A landscape with many peaks, sampled at points; each row gives a point and its height.
A climber steps from a point to the highest of its 2 nearest points, and stops where none of them is higher. Distance is the straight distance between rows; heights are no part of it.
<883> height 3.70: [122 103  89  79 111 129 190 190 178 130  88 162 143 161 128  84 126 160
 110 138  81]
<59> height 2.60: [105 102 127 112 140  96 167 152 153 149 127  98 130 137  91 158 127 116
 191 139  73]
<396> height 0.59: [101 185 104  82 159 155 137 124 139  79 126 118 106 174 102 138 157 118
 139 101 129]
<434> height 3.37: [127  89 136 120 116 113 219 180 153 113  99 121 153 139 119  95 143 155
 113 140 126]
<282> height 3.30: [167 136 165 135 124 111 106 131 113 131 139 116 175 120  98 118  97  87
 125 115 149]
<905> height 1.99: [176  52 147 109 127 158 190 162  99 126 185 129 128 123 113 163 144 112
 138 112 119]
<438> height 1.98: [119  95 175  82 130 107  87 154 108 158 114 113 115 124 170 130 147 158
 113 116 117]
<231> height 3.85: [127 124 115 181 100 136 122 151  82 105 155 121 102  95 156  74  77 123
  99 106 206]
<237> height 2.92: [146 100 156 173 108 113 113 149 138 100 150 118 154 108 102 127  74 128
 145 104 175]
<189> height 3.21: [128 145 121 184 116  99 129 106  74 137 156 147  64 109 119  98  88 142
 121 157 164]
<606> height 5.24: [205 100  92 111 138 187 204 193 109 114 126 127 189 177 149 117 174 115
 152 121 128]
<281> height 1.31: [144 114 121  97 184 118 103 126 101  94 175 105 111 148 118 108 143 103
 100 104 118]
<514> height 2.27: [133 119 111 107 139 120 157 161 178 133 107 104 142 113  99 147 139  61
 151 149  99]
<249> height 3.05: [115 165 142 173 102 120 116  59 136 109 158 141 164 116 147  88 101 122
 103  98 156]
<460> height 4.74: [169 116 146 134 139 171 177 188 137 107 112 134 183 163 160  68 147 146
 163 143 126]
<694> height 3.46: [113 154 163 141 126 139 109  72 167 113 140 144 173 138 117 123 132 142
 125 103 126]
<159> height 4.12: [ 81 110 133 134 142 137  66  99 136 200  95 111 103 137 112 152 179  95
 106 169 173]
<454> height 5.25: [121 173 108 114 142 140  79 152 147 152  47 139 136 177 116 119 147 144
 149 176 115]
<257> height 5.58: [185 145 147 131 131 141 178 131  67  93 185 111 149 125 130 133 127 101
 146  92 134]
<64> height 3.00: [149 155 161 134 153 112 135  94 154 104 146 164 190 124 168 136 145 116
 151 103 109]
<435> height 4.00: [ 96 111  66  63 111 140 157 158 165 155  91 139  97 175 102  96 118 144
 160 138  73]
<727> height 1.54: [148 100 109  69 155 116  82 145 137 112 157 128  89 144 122 144 151 119
 152 118 102]
<532> height 1.93: [139 163 150 182 121 110 101  94 104 130 138  98 130  69 139 145 114 131
 110 134 109]
<564> height 2.83: [130 124 139 214  91 138  98  90  96 162  96 108 100  56 165 101  50 133
 110 165 125]
<162> height 3.91: [ 58 130 126 136 122 168 120 141 184 152  64 192 128 159 126 143 153 147
 138 149  93]
<181> height 4.33: [112 126 135  90 114 155  65 175 144 120 128 162 142 168  93 121 131 111
 117  95  92]
<835> height 4.36: [ 92 112  30  85 142 163 118 126 186 146  78 131 101 163  76 134  99 141
 135 142  76]
<728> height 4.06: [139  74 139 114 104 114 161 172 162  71 145 105 126  74 135 146 185  94
 122  94 128]
<226> height 6.36: [103  98 147 113 121 107 117 165 175 122 163 143 145 111 124 154 155 132
  83 117  79]
<808> height 3.32: [209 109 140  82 112 126 162 182 143 118 123 142 133  88 116 134 163 119
 110 148 127]
<445> height 4.08: [ 86 130 140 198 108 129 130  70  74 147 133 112 135 126 166  98  43 148
 127  96 125]
<603> height 5.08: [133 127 107  76 117 163 127 210 171 111 146 152 133 138 115 132 148 125
  97 114  72]
<874> height 6.37: [180 130 131  98 150 116 189 155  99 144 158 123 166 155 125 111 136  97
 128 136 114]
<404> height 4.50: [116 147 113  83 128 171 106 156 198 143  77 173 127 154 148 134 144 164
 161 147 111]
<790> height 4.92: [133  82 142 123 198 135 131 123 122 155 146 153 127 118 170 164 137 102
 156 128 150]
<497> height 4.03: [108 159 123 112 149 133 160 111 201 118 112 151 185 149 117 135 142 121
  98 123 114]
<577> height 2.24: [106 146 175  83  89 119  69 127 127 182 108 116 137 138 143 131 178 132
 107 127 124]
<772> height 4.91: [105  67 131 100 137 101 152 173 179  98 111 128 145  93 122 140 158  89
  83 105 108]
<111> height 3.99: [134 122 143 137 141 142 132  97 129 117  96 118  93 120  55 154 111 119
 157 149 141]
<621> height 5.35: [110 159 160 144 146 131  97  98 106 157 104 126 120 124 175 125 115 200
 117 141 150]
<443> height 2.75: [144 179 125  86 100  93 114  90 164 157  97 139 139 137 100 148 168 134
 129 165 112]
<273> height 6.18: [136 176 146 116 143 147  92 134 113 132  99 143 120 150 123 124 130 171
 132 150 150]
<786> height 4.35: [135 100 157 185 112 167 160 160  78 120 142 126 145 112 157  82 127  87
 121 103 189]
<138> height 7.35: [172 162 160 108 158 158 169 135  94 142 125 114 132 138 134 119 131 147
 137 148 148]
<459> height 2.46: [122 160 136 155  74  94  55  77 118 152 159 156 124 146 126 135 128 148
 157 127 151]
<817> height 1.64: [117 166 145 161 132  74 123 139 112 125 157 102 131  78 140 172 143  98
 134 125 129]
<141> height 2.22: [ 97 145 130 199 125 117  56  98  82 120 155 111  95  97 153 117 118 128
  98 116 111]
<643> height 2.58: [ 91 138 119 181 123 114  33  73  77 127 139 126  91 148 114 120 165 123
 132 147 119]
<224> height 4.14: [132 109 151 147 181 156 146 100 115 150 126 103 134 119 168 128 108 114
 154 129 198]
<647> height 2.18: [111 172 119 156  85  76  87  95 115 160 132 127 119 126 130 146  91 178
 152 140 197]
<379> height 1.71: [140 172 141 147  87 113 176 103 124 120 143  98 103  77 122 130 112 142
 129 133 195]
<344> height 4.78: [ 79 120  99 129 134 156  65 105 117 181  99 137 119 165  88 209 167 145
  91 185 152]
<581> height 3.60: [186  78 109 103 112 141 184 185 163  78 143 109 147 113 113 119 178  91
 128 128 131]
<10> height 4.66: [110 119 117 122 131 103 121  89 129 122 119 133 111 171  48 149 126 125
 140 142  93]
<346> height 2.74: [122 151 125 178  71 103  82  57 115 145 179 152 120 125 154  71  92 132
 126 128 153]
<900> height 3.61: [135 118 162 172 148 139 131  86 113 139 115 111  93  95 122 141 112 117
 173 149 161]
<112> height 1.78: [147  88 135  95 131 147 136 149 112 124 197 154  87 141 127 129 146 127
 156 103 139]
<312> height 3.08: [124  60 151 124 119 114 121 187 163 102 133 141 131 131 115 115 109 149
 163 115 151]
<543> height 0.83: [ 77 167 112 126 172 128 105 119 111 109 120 154 112 152 103 150 135  85
 114  93 158]
<93> height 4.90: [161  94 152 168 127 166 173 147  95  73 160  95 165 125 147 112 144 103
 138  83 147]
<178> height 3.01: [112 107 156 139 118  99 213 163 145 120 122  80 145 119  97 140 130 138
 153 135 108]
<446> height 5.16: [135 110 150 118 144 105 158 115  91 128 150 125 136 116 206 103 138 169
  94 106 148]
<936> height 1.07: [ 95 137 126 111 169  98  97  79  68 122 135 119 112 143 129 144 127 116
  96  92 136]
<283> height 5.91: [ 96 135  89  95 141 150  61 109 135 120  99 146 103 164  81 201 150 133
 130 127 134]
<119> height 4.46: [ 98 121 120 156 127  73 120  95  97 118 142 139 115 104 199 106 100 157
  72  97 158]
<626> height 4.88: [ 92 137  36  81 108 154  70 119 166 110  99 148 119 181  53 179 130 142
 129 124  79]
<368> height 3.56: [109 122 134 212 145  98 145  71 110 145 126 118 158  98 159 104  53 140
  81 132 132]
<661> height 3.71: [148 142 151 110 112 112  52 140 140 137 106 129 167 138  85 135 133  86
 121 123 105]
<590> height 4.70: [133 131 121 102 175 153 167 103 163  99 140 146 132 126 109 163 131 148
  89 118 112]
<44> height 4.25: [152 134 189 126 100 155 162 141 130 107 113 151 159 131 169  96 137 183
 158 116 148]
<833> height 1.97: [117 162 128 138 149 110 111 151 128 139 110  99 122 112 103 173 149  66
 149 149 127]
<67> height 3.54: [146 154  95 168 106 124 125 114  70 116 153 106  74  95 173  78  58 159
  94 136 168]
<575> height 5.60: [133 139  85  91 166 124 159  95 154 104 132 152 103 138  87 170 139 128
 135 147  62]
<478> height 3.66: [ 94  98 182 140 112 139 106 151 162 124 103 138 141 123 150 121 121 179
 157 109 143]
<692> height 6.13: [132 101 127 119 192 122 152 160 105 120 135 147 146 152 208 109 151 129
 140 125 132]
<513> height 4.67: [104 120 154 166 123 142 123  79  93 139 119  74 112 102 190  92  87 181
 129 110 136]
<92> height 3.04: [182 148 150  95 120 107 125 115 167 129 122 128 128  87 112 138 158 127
 100 161 126]
<468> height 5.74: [208 108  97 109 168 155 182 182 120 129 137 168 160 146 138 116 141 100
 128 159  99]
<508> height 2.25: [150  74 139  97 124 149 178 185 139 130 144 118 144 145 110 144 121 113
 194 111  81]
<574> height 2.87: [ 98 133 129 186 122  81  81 104  80 155 129 168  79 145 107  98 143 132
 132 169 126]
<252> height 0.43: [127 155  60  81 142 154 174 151 168  68 122 118 100 146  91 123 147  90
 158 109 103]
<665> height 0.33: [154 162  27  62 133 172 195 121 170 111 108 133 100 120  98 119 121  97
 144 135  67]
<292> height 3.89: [108 143  85 164  96 114  94  74  88 150 154 114  80  95 204  99  65 153
  53 123 142]
<284> height 1.92: [125 171 129 163  67  96 123 102 121 184 158  78 103  79 139 153  78 163
 127 151 174]
<653> height 3.13: [147 112 131 211 115 120 162  97  72 125 112  97 127  49 186 116  46 117
 106 137 136]
<109> height 2.50: [104 175 127  76  83 122  84 126 146 190  95 118 156 178  95 154 175 110
 128 145 106]

Where does a climber stop that starts at each point below?
<396> -> <283>
<284> -> <694>
<817> -> <283>
<443> -> <226>
<44> -> <138>
<231> -> <138>
<905> -> <283>
<237> -> <226>

Call two points neighbours if one is among the 2 nearest of the other. Go from one point of each pair to the other, from neighbour to neighbour, staying as high as possible. Name the lowest point that can't be avoided.
<138>, <692> -> <67>
<138>, <226> -> <237>
<273>, <283> -> <577>
<575>, <692> -> <900>
